Each row is a point on a tangle of strands that fork, close into loops and nearly touch. The rows are in no order.
Points whose rows are less than 110 apart are linked; no others are. Some points are linked to none.
Z794: [-14 -40 -24 -40  -6 -43  -5  20  14  19  -5   3  16 -41 -59   8  15  -1
   8   4  -5   8  -3 -19 -27  38   9   7 -29  47 -14  30  22  13]
Z208: [-20 -19 -18   7 -41  -2  20 -46 -28 -29  19  16  -3   4 -23  -7  20  -9
  -2   3  14  14  -3   0 -14  13 -20  23 -16   5 -16   5  26   8]
Z868: [ -4  41  13  12  -9  36 -18  17   5  19  10 -49  -3  36  21   3 -17  15
   8 -38   1   7  -2  -5  -2   9 -10  -4   8 -38  62  -3  -3 -80]
Z531: [ 25  21 -27  16  29  28  -5  21 -27 -18  -5  -3 -15  -7  25 -31 -16  11
  29 -27 -20  16  12  10 -13 -43  11 -25  13 -15  77 -12  -6  13]
Z137: [ -9  45  18  -1  -6  -7   2  30  18  17   5  50   4  10   3   0 -43  28
  28   5 -31  15   0 -47 -16  13  13   4  -9  11 -16 -13   6  -3]
Z993: [ 17  11   0 -33 -25 -19 -16  39   5  25 -17  34 -12 -25  -9  15  -9  23
  28   3 -13  26 -11 -20 -20  -7  37  24  -4  -2   9  -2 -18  50]
Z397: [-17   6 -22  37   4  -7  13  -4 -23 -18  15  21 -19 -58  -7 -16   2  -3
  -2 -10  -1  19  18 -15 -26 -32   4  -5  -7  12   2   3   8  28]
Z264: [ 37 -18 -10  10  28 -31 -23   6  10   7   5 -46  -8 -55  -9 -33  17  -7
   1 -15 -14 -21   9 -10  14  34  40  42 -36   1  26   7 -29  16]
Z513: [-28   8 -32  -1  44 -10   9  -9  -8  36 -31   7 -36   0  43   2  -8  13
  35   1  26 -25   5 -20 -33 -69 -38  24  17 -15  23  -9 -28   5]
Z379: [ 21  26  20   5  12 -14  11   6  32  20  -4   1  -3 -42  19 -19 -14 -24
  -4 -33 -11 -38   6 -10  -4  20  18  20 -14   1  -6 -31 -21 -37]
Z249: [  1  17  27  19 -29  15  10 -10   0 -20   4  36  52 -31 -24 -33   8  11
  13 -37   3  10  10  19   3 -18   1 -25  -3  22   3   2  35  19]
Z285: [ -3 -16   2  -8  21 -58  13 -43  -7 -10  -6  15 -13  -5  -1 -21  27  -6
 -19   9 -10   5  -9   9 -22 -17 -32  23  44 -16 -44 -22  -7  14]
Z725: [ 49  33   6 -21  11  39 -21  -2 -12   0  48   3  -6  47  24   6  -7  -2
   6  23  20 -10 -20   6  49  14  22  23  15 -22   1  -6  -1 -13]
Z768: [  8 -49 -40  -8  39 -31  51  10 -13  17 -11  30 -34   4  30   2  -1   9
  -5 -13  13  11  19 -15   1 -54  19 -38 -16  26  -5  -2 -32  15]
Z956: [-24 -15 -47  -3  10 -14   0  19  -2  14  -5   5  -7 -48 -41   7   6 -15
  10  -2 -17   5  17 -37 -33   1  18 -14 -21  54 -30  28  17   5]
Z475: [ -4   3 -16 -19 -25  -5  -7 -36 -33 -22  16  26  11 -35 -28  -7  37   1
  10   0  32   1  -1 -18 -15 -12  -2  37 -16  11  15   4  19  33]
Z631: [ 17   9  -7   5 -37  28  11  -5 -10 -11   8   6 -20  24   5  23 -16  15
  20   0  20  17   0 -21  -8  10   6   1 -11 -18  31   2  -2  -2]
Z578: [ 24  23  14   7 -41  52   3  48  -1  11  17  37   3  50   2  25 -23   2
  -7   8 -13  15  -1 -33   7  11  21   3 -32   5 -20   2 -32 -21]
Z228: [-18  -4   3   7 -61  42 -28  31 -10   9  18  16  -6  71  22  48 -36  38
  17  18   0  46 -15  -5  13 -36 -28 -60   8  -4   2  -3   5 -33]
Z55: [-30  49  18  17 -57  26  -2   9   6 -14 -18 -14  16 -10   9  14   2  11
  26 -25  -3  23   7 -18 -23 -11   4 -36 -21   9  40  -6  13 -29]
Z743: [-23  15 -53 -15  26  21 -19  16 -18  21 -27 -11 -12 -10 -17   8   8  15
  13  14   5  -7  27 -56 -33 -41  -3  27  -1  24  18  34   2  33]
Z129: [ 19  21  14 -26 -49  15   8  13  33 -15  27  -5  33  20 -10  -2  -4 -35
 -19  12   6 -14   1  -3  42  43  25  25 -30   3 -32   4   9 -11]
Z894: [-37  -5  -3 -16 -33 -11 -12 -21  19  27 -41 -10 -20  30  21  41   2  26
  35   1  24 -34 -24  -9 -16 -20 -40  20  30 -37  27   3 -19  28]
Z881: [ 43  30  20  14 -15  46   1  21   2   4  31  -3  -6  27   2   6 -15 -12
 -24  10   6 -11   1 -10  22  39  26  16 -20 -15 -10  11 -12 -23]
Z71: [ 12 -15  26 -29  24 -35  11  -1 -18 -38  -1   1  43 -24 -22  -7  26 -53
 -10  -3 -31 -12   1  49  45   7  23  10  -1 -15 -35  17   9 -15]
Z22: [-29 -36 -26 -12  28 -38  27  -1  -4  16  -7  32 -29  27  53  13 -10  39
  22  11  23   8   1 -16 -11 -55  -3 -39  -6  16  21  -9  -7  40]
Z337: [ 22 -24   2  22  -4  37 -12 -17  -9   4  31 -15  12  74  -3   8 -29  35
  31 -39  20  14  -7  32  34   7 -16 -17  28 -38  44  17  36 -38]
Z915: [ -2 -38   2   6 -64  13  -3   3  -4 -20  -9   9  -6  51  13  20 -27  37
   0  27  13  45   5 -20  15 -31 -32 -24 -24  25 -31 -20 -21  16]
Z29: [  9  28  -8  19   5  11   5  15 -20 -20 -11  20   5 -12  -1 -20 -16  46
  29 -36  -3  49  25 -24   3 -64  11 -17  -4  -3  45   0  -1   7]
Z526: [-25 -34 -19 -62   3 -59  -5  35  -3   0 -13  -8  24 -28 -57  32  26 -21
  -9  25 -20  26  10 -19 -22  12  -2  40 -26  14 -10  49  16  -5]
Z375: [ -4   1  10 -28 -38 -17  12  -8  24 -31  30   4  51   1 -21 -19  25 -38
 -33  -3  20 -39 -21  27  22  38  11  23 -15  26  -6 -21   8  -5]
Z703: [-11 -17  19  41 -54  40 -12  54  -3  14  38  28   0  63  29  46 -48  36
 -31  31   8  34   3  -7  22 -25 -15 -39 -22 -11 -19   6 -35 -21]
Z776: [ 18 -28 -22 -13   5 -28  -5  30   9 -11  22 -12   5 -89 -37 -21  22 -36
  -7 -28 -40  -8  -5  -1  28  -2  40 -17  -5  -9  -5  25 -19  30]
Z307: [-42 -51   6 -16   8  -3  23 -24 -34  -9 -14  50  14   1 -27 -12 -24 -12
 -59 -18   5  17  -3  12   8 -60  -6  15  -9  11 -50   6   2 -12]
Z2: [  8 -17 -41 -18  33 -41  25  38  -9  -5 -33   8 -31  -6  20  29  -2   8
  -2  30  -6  35  22 -23   6 -51   8 -16  -1  16 -32   7 -41  31]
Z529: [-28 -48 -17 -11  21 -26  48 -19 -25  -6   2  40 -17  14   1  -5 -38  -5
 -34   0   6  20  -7  -8  17 -32 -10  36 -10 -11 -32  -7 -22 -36]
Z676: [-22 -20  -9 -56  13 -60  15   7  -1 -45   1 -11  17 -15 -41   5  19 -31
 -19   7 -25  11  -4  -2   2  25  -8  44 -20 -17 -23  20  26 -25]
Z74: [ 12  19   3  -9 -24  -7  15  45  -1   9   5  48  -8  13 -10  17 -19   0
   3  -1 -34  28 -11 -31  -6  28  35  26 -39  13 -26 -11 -24 -14]
Z563: [-29  -1  -5 -12  12 -70   9   3   7  -2 -38 -24 -23 -41   1  34  33 -28
   2  32 -22  11   0  19 -23  -8 -12   7  35 -22 -32  19  -2  48]
Z123: [-46  30  -8  -6  10   5 -21 -10   9  16 -40 -35 -12  -3  23   6 -21  26
  43 -21 -10 -15  -5   2 -41 -15 -17   1  18 -26  67  -3   6   1]
Z622: [-12   6   4  39 -34  37  19 -21 -20 -30   4   1   5  32  -5  -1 -13  22
  28 -18  19  39  16   4   9  -5 -17 -14 -13  -5   9  19  25 -15]
Z990: [ -2  55   5 -28  16 -18 -15 -22  23  16 -28  -4  -5  -7  49   9   8 -24
  28  23   7 -31 -14 -15   5 -12  -9  26  31 -19 -21 -30 -16  12]
Z689: [ 25  -1 -23 -14  27  46 -18 -27 -38 -14  -4  -5  11  21  -4 -25 -17  20
  46 -12  -5 -13  -5   9  17  -2   3  -3   6  -6  37   0  22   2]
Z819: [  2  13  -1 -38   7 -61   6  29   8   9 -14  35  -7 -31  -8   2  -9  -8
   5  23 -29  35   1 -18  -5 -12  22  37   2 -10 -23   0  -9  41]
Z764: [ 35 -12  33  44   0  50  -8  -6  10 -12  29   7  33  42  10 -46  -8 -27
  -9  -4  21   0  23  33  12  27 -40  36 -21 -21 -11   6  -9   1]
Z276: [-28  41  20  31 -36  59   7  15  16  -4  -5 -15  25  15   4   5 -12 -11
  12  -8  11 -16   7   0 -17  20  -2 -46 -23  25   9  12  27 -21]
Z971: [ 28 -19  26  21  -3  16  11 -34  -8   7   8  -5 -13  68  16   9  17  10
  -7   2  -2  -9  -7  37   6  18 -30 -32  57 -33 -38 -18 -13  -9]
Z466: [  2   0 -12  -1 -23  25  30  -5  -1  -4 -16   8 -22  37  35  23 -21  23
  16 -17  23   4  11 -24  -3 -39  -2 -29 -19  -4  30 -16 -31 -32]
Z431: [ 11  27  -5  13  22 -29  14  41  14   3  13   5 -23 -51   0   7  -5 -37
  -6  -7 -41  -3  -2   0 -18  43  46  -8   0   1  -9   2   7   9]
Z414: [ 19 -32  23  40 -12   6 -13 -31 -28 -22  31  -6  24 -10 -24 -44  10  16
  26 -34  17  10   4  23  17  29 -30  20 -23 -20  35  -6  16 -10]
Z861: [ -1 -11  -5  17  42 -34 -50 -16  36  -3  10 -26  -5 -30  11 -23  38  -3
  32  -3  -3 -32 -16  44   1  19  31  30  25  23  11  -7  31  60]
Z716: [ -1   1 -29 -25  24  -5 -11  10   4  10 -17 -32 -28  39  12  35   4  -5
  47   8  17 -32 -15  17  22  24  27  71  -4 -29  26  28 -21   8]
Z478: [-52  -6 -11   3  -6 -51   3  -9 -16 -15 -26  14 -28 -11   3  26  30  -6
 -10  66  -4  25  -6  -5 -15 -26 -28  18  22   2 -31  -2 -15  68]
Z489: [-52 -24 -13  -8 -40 -17  24  -6   0 -24   3   5   4 -11 -34  -4  12 -19
 -34  17  11  12  -5  -7 -20   8 -21   6 -31  39 -43  -3  24  -3]
Z871: [  7  49  32   5  18  60 -60  -7   8   8  50 -38  -4  15  31 -10  14  -4
 -15  17  20 -38 -21  31  19  27   4   2   9   8  10 -15  36 -34]
Z143: [-57  49   0  26 -35  37 -23  21  -3  -3 -10 -44   3  43  14   9 -20  25
  -9  26 -23  31 -12 -15  -4   2 -18 -53  19 -14  46  11  18 -54]
Z90: [-27 -13  -1 -15 -20 -44  11 -13  23   3   0  18  26 -14 -43  -8  31  17
 -23 -18  -2 -17   7   7 -44   8 -22 -41  28  54 -51 -23  28  22]
Z715: [ 60   9  27  30   3  40   9  15 -16  -8   3   7  11   0  16 -34  -3   4
   5 -38   8  -9  18   4  11  -3   7   8 -26 -16  44 -15 -38 -29]
Z329: [ 16 -39  22 -15  17 -33  -8 -17  10   5  15 -11  30 -39 -32 -63  42 -28
 -62 -29   7 -31  10  12 -11  -7 -29  29  10  22 -16 -27   4 -16]
Z222: [ -4  38  15   2  -3  66 -25  -7   8   7  -2 -43   8  25  10   4  -5  -8
 -14   4   1 -31 -12  12   0  36   7 -39   2   9   3   2  27 -24]
Z454: [ -6 -16 -37 -23  28 -53 -17  30   6   6  18  -9  24 -80 -40   4  31 -25
   1  -2 -19 -13   9 -27  14   6  33  32  -8   3   6  46  -6  19]
Z292: [  7  31  -6  -7   4  69   2   7 -25  25  11 -18 -30  48  31  29 -11  -1
 -19  18  16 -23 -20   6  -3  -7 -16 -47  16 -29  21   6 -13 -47]
Z66: [ -7 -33   1 -40  -3 -47   0 -16  29 -21  23  -1  46 -14 -43 -47  27 -14
 -45 -25  28 -55 -18  22   9  19  -8  27  12  45  -2 -34  -2 -15]
Z528: [-12  26  11   1   5  10 -38 -16  13  14 -26 -66   6   4  31 -19 -13  22
  33 -37  -1   3  -4  14 -14   7 -17  -1  15 -23  59 -26  13 -53]
Z600: [ 14  33  -4 -18 -17   7 -27  24  -2  -7 -16  27   9 -28 -13  -6  -2  41
  39 -18  -7  25   9 -25 -11 -37  20   1  -7   2  35  -2  13  45]
Z792: [-17  53   9  15 -14  52 -10  29  -7   8 -30 -47   2  18  16   0 -28  19
 -22   1 -50  16  11 -13 -30   7   4 -57   7 -10  39  -2  -7 -40]
Z447: [ -9 -44 -28 -30   2 -45   9  21  15   0  13   0  42 -59 -77 -11   4 -17
 -21  -1   4 -25  -2 -10  13  35  20  -4 -27  50   8  13   5  -4]
Z332: [-14  13 -25 -12  -3 -34  21  24  44   1  -1  27  12 -43 -27   2   1 -17
   4   3   2 -17   2  14 -27   4  -9 -44  24  64 -31 -30  25  26]
Z673: [ 10  11  33  20  12  56 -21   6 -14  13  25 -20  17  57  -6  -2  -6  45
  -5 -18  18  27  -6  45  23  -3 -19 -45  37 -40  31  35  39 -27]
Z900: [ -9  18 -33 -21  22 -45   6  69 -10   0 -31  19 -22 -15   9  39   7  -8
  20  35 -45  43  21 -19 -14 -26  12  27 -14   5 -34  16 -32  25]
Z467: [-34 -32  39  34 -49  32   7 -10   4   0  -5  29  13  40  12  30 -25  -1
 -28  12  -5  31   6  19  -1  -3 -21 -35  -4  -2 -53   4 -10   2]
Z5: [ 22 -24 -35 -20  34 -23   5 -11 -21  13  -9  17 -14 -28  -8   3  23   4
  12   5  24   9   8  -8  -7 -46  -1  22  28  -6  12  20  -8  56]
Z930: [  8 -21   1  -9 -27 -11   6  -1  -7  -8 -25  18  -3 -29 -10   0  -6  24
 -47  -3   0  36  20 -18 -13 -67  -6 -15  -7  17 -21 -19 -18  26]
Z840: [  3  17 -22 -33 -18   9  -7 -45 -23 -13  -3  10  10   3  -1   6  43  11
  11   2  41 -11  13 -28  -6 -42 -30  39   4   8   0 -14  -2   9]
Z989: [-14 -11  43  49 -18  28   5 -28  15  12   9   6  14  46  12  13  -2   0
 -22  10  -8  -4  -3  28  -8  20 -41 -42  36 -20 -50  16   6  -8]
Z117: [ -7  18  15   4  19 -30  16  -1  26   0  12 -33 -10 -22  15  25   9 -50
 -10  24   4 -26 -12  31   1  78  10 -14  10  10 -21  -1  23 -25]
Z553: [ 33  15  57  49   2  37  -3   1  19 -14  13 -15  20  30   5 -33  -8  11
 -18   1   1  17  10  21  12  27 -20  -9   3 -13   0  15  13  17]
Z718: [  3 -12  -1  -5 -14  -8 -15 -23  10   3  -8  -7  27 -35 -28 -13  36  30
 -25 -26  -2   7  27 -15 -37 -32 -17 -35  36  37 -17   2  29  28]
Z408: [-22  -9 -39   9  43 -37  -4  19 -25  27  12   5  -2 -56 -32   2  31 -24
   8  -4   1 -23  23 -40 -23   4  17  59 -13   0  21  51 -10  -2]
Z740: [ 32  -6 -12  10  12  69 -12   4 -46  -8   4 -12  11  27  -9 -12 -18  14
  23 -18 -19 -19   1   3  18  19  33 -21 -16  -9  64  15 -10 -21]
Z928: [ 45 -31  -1  20  56 -10 -70 -23  -3  -9   8 -33  -8 -32   0 -43  42  -1
  27 -12  -9 -17  -4  40  25   1  26  24   6  13   3 -33  11  40]
Z979: [-25  -2 -31 -10   5  26   6   1 -23  10 -23  27  -6  20  17  19 -30  38
   9 -24  22   4  31 -33  -1 -69   0 -12 -20  29 -20  -9 -23 -34]
Z759: [  8   6   5 -26 -43  18   2  22   0   1 -12  21   5  43   5  16 -18 -10
  20  46 -18  33  -8 -15  29  -6  -2  -8 -11  18 -75  -4 -10  -5]
Z710: [-20 -38 -24  -2   7 -39  25  -6 -24  -8  12  36 -14 -19 -40 -12 -20   2
 -21 -14 -19  20 -12 -35 -19  15   9  49 -41 -15  16  14  -9 -23]
Z305: [-23 -15   4 -21 -15 -28  38   8  17 -30 -21   3  30 -11 -35  -7  18 -56
 -45   4 -10 -14  -6  29 -12  18  -8 -21 -10  38 -45  -3  16   7]
Z324: [-26  45   5  15  -3  57 -16  29 -30   8  15 -33  -1  55 -11  -3 -17  38
 -29  13   0  29 -11  26   5   3 -20 -56  16 -39  43  36  25 -45]
Z346: [-28  14  -8 -20  11  -3   0   3   6  35 -47 -26 -32  11  10  32   5  -1
  39   7  21 -48 -18   6  -4 -11  -2  50  14 -35  27  15 -26  27]
Z92: [-44 -20 -24   9   7 -35   7  -6 -23   3   1  12 -33 -47  -9  20   8  -2
 -30  21   2  37  10 -10 -33 -49  -4   9  13  19 -25   6  10  51]
Z200: [-14  13  16  13 -14  -3  25   1  29 -13   9  30  37 -41 -19 -11   1 -27
   0 -22   8 -33   2  35 -13  11   0 -52  14  38  -4 -17  30  14]
Z589: [ -8  -9  19  52 -12 -10  28  -2  19  -1 -30 -16 -16 -11  -2 -13 -33  36
 -14 -13 -13  29  22 -22 -24   7 -19 -18 -21  -5  -6   0  -9  -1]
Z499: [-14 -42 -26 -26   3 -48  12 -23 -19 -14  11  -2  -9  -8 -42   6   6 -22
   4   0   1  11 -15   2   5  40   7  55 -21 -30  -1  31   6  -2]
Z965: [ 12 -21  39  28 -18  18  25  -1  11  15   4   9 -11  43  20  21 -31  34
  -8  -5  13  36   1  11   7  -2 -20 -39  20 -33  11  10  -9 -27]
Z246: [ 50   9   6  27  30  24  23  36 -21  -2  22  17 -17  40  48 -33  -8  12
  17 -20  15   5  16 -11   4 -13  -7  -2 -20 -11  66 -39 -27 -28]
Z41: [ 44  22   0 -27  12   5   1  13 -16 -10  11  11 -20  30  20  31   6  -3
  14  36  18  22 -21   7  34  29  32  19  18 -20  10  10  -8  28]
Z268: [ 16  16   4  15  27  24 -16 -16   4  12   0 -41 -21 -17   9  16   1 -31
   9   0  -2 -25 -18  14 -11  56  25 -15   6  -1   9   6  20 -23]
Z122: [-40  -4 -22  -8 -26 -10  -5 -31   0  -6 -25   3 -14  36  42  26   8  44
  33  14  39  -9   0 -23  -5 -59 -56   2  16 -14  32 -17 -17  13]
Z722: [ 12  14  26  -9 -25 -19  -1 -29  32  -8   9  -4   6  -6   6  -8   5  10
  -6   2   8 -12  -4  -1   0  34   0  12   5  -5 -11 -24  15  17]
Z58: [ 25   6  13 -36  -4 -23  32  -1 -14 -34 -13  11   9   4   0   7  21 -35
 -14  23 -14  18   3  21  28  -5   9  18   8 -15 -32  -2   1   5]
Z464: [  9  -8  28  19 -26  38  34 -16  -6 -10  -3  27  17   7  10  -9 -16 -38
 -31  -8  13   3  11  18   6  -9  -6   7 -17 -14 -20   8 -22 -18]
Z57: [  2   5  35  54  -2  28  10  20   3  25  12  -4   3  36  13   1 -28  21
   7 -47   6  29   5   7   5  10 -11 -15   5 -42  30  23 -13 -76]
Z308: [  3 -48  -9  14  14 -14   6 -10  18  -6  22 -18  52 -45 -56 -40  15 -19
  -8 -10   9 -47  -1  22  36  50   0  -7 -31  40  -3   4  -2   3]
Z888: [-49  12   0  14  -5 -25  -6 -37  13  19 -24   7 -24 -16  14  31   5   2
  38   6  -5 -12 -25  10 -41  21 -21 -13  40  -8  -1  -4  27  31]
Z997: [ 19   7  -5 -29  -8 -27  14  -9  -2 -15   4   3 -17   9  15  16   8 -24
  -1  32  18   9 -15   6  13  15   9  54  -3 -38  15 -10 -25   7]
Z218: [ -8  32  10  17   8  -4  18  14 -10  19   6  35 -35 -24  23  32 -18 -22
  -9  19 -25  11 -20 -10 -21  17  33 -19  12 -12 -16  -5 -10 -10]
Z832: [-25  47   6 -31   6   8 -30 -22  11  19 -39   5 -10  22  46  32  -6   0
  31  38 -16 -34 -34 -15  -2  -6 -13 -16  55 -22  -7 -20   3   7]
Z906: [ -3  31 -16  28   4  71   5  23 -24  13 -11 -24 -37  36  20  25 -17  13
 -24  -3 -24  -9  -5 -16 -27  23   2 -40  -4 -10  43   8 -16 -48]
Z530: [ -2  25   8  19  -4 -26  18  20  40   1  10   4   3 -58   0 -31 -10  10
 -17 -36  -4 -14  26 -31 -33  -8  -2   9 -23  20   5 -21  -4  -9]
Z849: [ 12 -52  20  -1 -17 -13  12 -25  11   3  10 -22  30 -31 -43 -40  -7  -8
 -31 -40  -2 -22  -8  -2  14  40  -3  16 -40  -1  11  11   1 -18]
Z920: [ 41  14  38  30   7  22  -7 -21   2 -13 -10 -20  12   0   6 -39  11   1
  -7 -21 -11  -8  14  33   3  -7 -17 -24  21  -6 -13 -16  12  28]
Z26: [ -4   5  15  44 -11  54  20  44  -4   7  -4  27  -9  65  32  25 -41  17
 -30   8  -9  11  19 -23  15  -6   6 -19 -29   8 -21  -2 -51 -17]
Z191: [-10   1  24   8   1  13  34  -1  12 -12  -7  17  41 -12  -7 -31   6 -77
 -35   0  -1 -25   5  32   3   8  -6   6 -20  14 -36  19  -5  -5]
Z284: [ 33 -21 -46 -13  55  14 -19  15 -15   7  -9 -28 -24 -13  19 -45   7  15
  26 -22   8 -11  22   6 -21 -58 -18  -8  13 -10  67 -17  -9  38]
Z954: [-10 -10 -23  -7 -33  55   0  25  -8  27  23  -1 -22  79  29  56 -23  16
 -16  21  20  -4 -20  -8   5 -25 -22 -78   1 -15  20  15  -7 -45]
Z790: [ 39 -18  21  20  22  -1 -45 -10  17 -12  35 -29 -18  14   8 -10   9  -1
  -4  28   2   1 -23  21  51  53  53  53 -16  -4  11   1   9 -13]
Z791: [ 34  13  13  -9  11  12   4 -29  -1  -5 -25 -12  -6  23  30  -5   7  25
  12  -5   4   1   5  10   1 -39 -25 -36  36 -13   5 -31  -8  19]
Z134: [ 45  -2  -9  10  33  39 -41  -3 -38  -1  18 -20   2  -3  -1  -7   1  -3
  28   6 -16 -21 -16   6  47  35  62   9 -23  -1  54   1 -32  -6]
Z13: [ 11  13 -19 -13  -3  41 -24 -31 -21 -22   5  -8   9  48 -15   3 -11  16
  37  15  -6  -1  -7   0  18  35  11  -7   6   3  -7   9  46  22]
Z339: [ 40 -14  37  13  33 -11 -21 -12  34  -1  18 -17  18   6   3 -43  -4  -2
  -7   4  -6 -20  -4  24  48  43  27  34 -13  15 -31 -11   9   0]
Z453: [-20  27   6   3  -8   4 -10  -5   2  22  -5   9 -35   9  33  59 -11 -14
  10  41  -2  -7 -32 -19  -9  20  -8 -14  31 -28 -13   4  -8 -20]
Z755: [  9  33  -1 -23  15 -20  15 -12  19  12 -19  -8   0 -34  21 -12   1 -34
   2   3   1 -22  18 -15  10  -8  -5  17   2   1 -43 -16 -12 -22]
Z653: [-19 -19  18   2 -40   3 -10 -14 -13 -13  -7  10  29  -9 -36  -6  26  43
 -33  -1   9  33  39 -11 -25 -52 -22 -17   3  51 -38  -8  15  30]
Z65: [  1  -9 -10  -8  -5 -39  22  19   0 -22  -3  -2  -6 -62 -30 -15   9 -42
 -19   3 -37  16  -9   0  -6  19  34  -9 -15   1  -9  12   5  26]
Z782: [-22  -2  13  -9 -35  -5  26   3  33 -10  39   4  35  29 -12   9  11 -56
 -43   7  17 -42 -30  48   4  56 -10  -5  13  16 -27 -17  20 -25]
Z982: [-14   5  24   4  -7  -7  15   5  59  16  39  -5   4   3  -4  28 -15 -14
 -32   8  21 -37 -21  29   4  75  -6 -30  12  17 -15 -13  18 -39]
Z869: [ 30 -51  25  19  -4  -8  36 -19  13  21  21  23 -18  68  30  15 -19   9
 -27  12  10  12 -10  18  23   7 -33 -33  33 -41 -22  -8 -17 -15]
Z822: [-14 -15 -48  30  43 -13  -1  -3 -24  11  19   6 -15 -51 -28 -10  15   0
  -5  10  -1  11  31 -49 -26  -8   5  26  -6  30 -11  40  22  14]
Z446: [ 39 -33 -33 -16  60  12 -63 -16 -14  15 -13 -44  -9 -34   3 -33  22   4
  30 -25   4 -26   7  16  10 -32   8  18   8  -4  35 -23  -5  24]
Z170: [ 47  -3   2  -3  -6  30  20  -8 -15  -3 -18  -1   4 -24   6 -24  11 -22
 -12 -24  16 -18  19  -2   5 -21   6   3 -20  -3   8  -1 -34  -5]
Z419: [-18  16 -15 -15  12 -32  -3  -8  20  11 -32 -17 -19 -28  -2  33  18 -18
  27  10 -11  -8  -6   3 -23  23  11  -6  17   3 -24  15  20  34]
Z274: [ 38 -36  23  -2  28 -27 -46 -19   4   6  10 -19  18 -51 -13 -55  45 -11
 -11 -25  -3 -33   9  35  17  -3  -1  21  -1  15 -20 -38   4   5]
Z283: [-21  33  10  -8  43 -16 -38  -6  24   9  -3 -12  -5   1  22  14   8  -4
  37  27  -4 -39 -30  37  11  18  39  44  36  -8  12  -3  31  56]
Z89: [ 37  15  -5 -26  -4  -7   4  -5  19   5 -35  -5 -11 -31  18  -2   1  16
  -7   3  -6   7  17 -27  -6 -50  -4 -17  18  -9 -16 -20 -19  40]
Z858: [ 27 -32   9  28  27  -5 -49 -19   3  -1  22 -36  -4 -37   1 -16  21  -4
  19  10 -13 -16 -20  13  44  46  63  36 -44   8  35  -3 -21  -4]
Z342: [-43 -20 -15   5  31 -44  39   1 -14   2  -6  28 -22 -26 -14 -16 -25 -26
 -32  -5 -27  20  -9 -18 -16  -3   5  34 -19  -3 -34   4   0 -34]
Z483: [ 22 -29  38 -11  38 -40  -3   2  11 -24  23 -13  35  -8 -10 -50  23 -45
 -26   3 -23 -24  -5  53  47  30  19  41  -8   1 -32  -6   2 -16]
Z171: [ 20 -24 -21 -20  30 -29  25 -23 -18   5   1  38 -12  16  18  -7   9  40
  18  -9  41  14  10  -6   0 -51 -20   3  11   3  34  -3  -3  31]
Z974: [-27  19 -13  -9 -12   7  -9 -27 -14   0 -22  10  -5  -5  17  11  -1  42
   8   6  34  11  27 -39 -16 -68 -33  15  -2  15   5 -15 -14  -5]
Z534: [ 15  11  -2  -9 -22  25   3  -9   3  -6  17  12  -2  57  -5  21 -17   1
  11  31  -2  14  -7  -4  26  27  -5 -11  16  -7 -54   7  23   8]
Z922: [-53  19  13  11 -20 -18 -21 -18  26   6 -37 -26  -5   0   7  24 -17  39
  41  -6 -16  15 -17 -12 -38   4 -25 -40  21  -7  25  -1  29   6]

How many points has the smallest loop of links through each point below? Write - if it is on no loop.
Z832 => -
Z631 => -
Z928 => -

A fork is a point with three links, a tip a point with one. Leave the first point through the second and follow the links. Name the first fork or tip that comes.
Z822, Z408 => Z530
Z324, Z143 => Z578
Z888, Z922 => Z467
Z989, Z971 => Z822
Z858, Z790 => Z881
Z703, Z228 => Z337
Z764, Z553 => Z249
Z2, Z900 => Z928

A tip is a point with one link. Name the tips that can be reached along the links from each point below, in the order of the rows.
Z965 => Z307, Z467, Z530, Z849
Z332 => Z249, Z764
Z475 => Z622, Z716, Z246
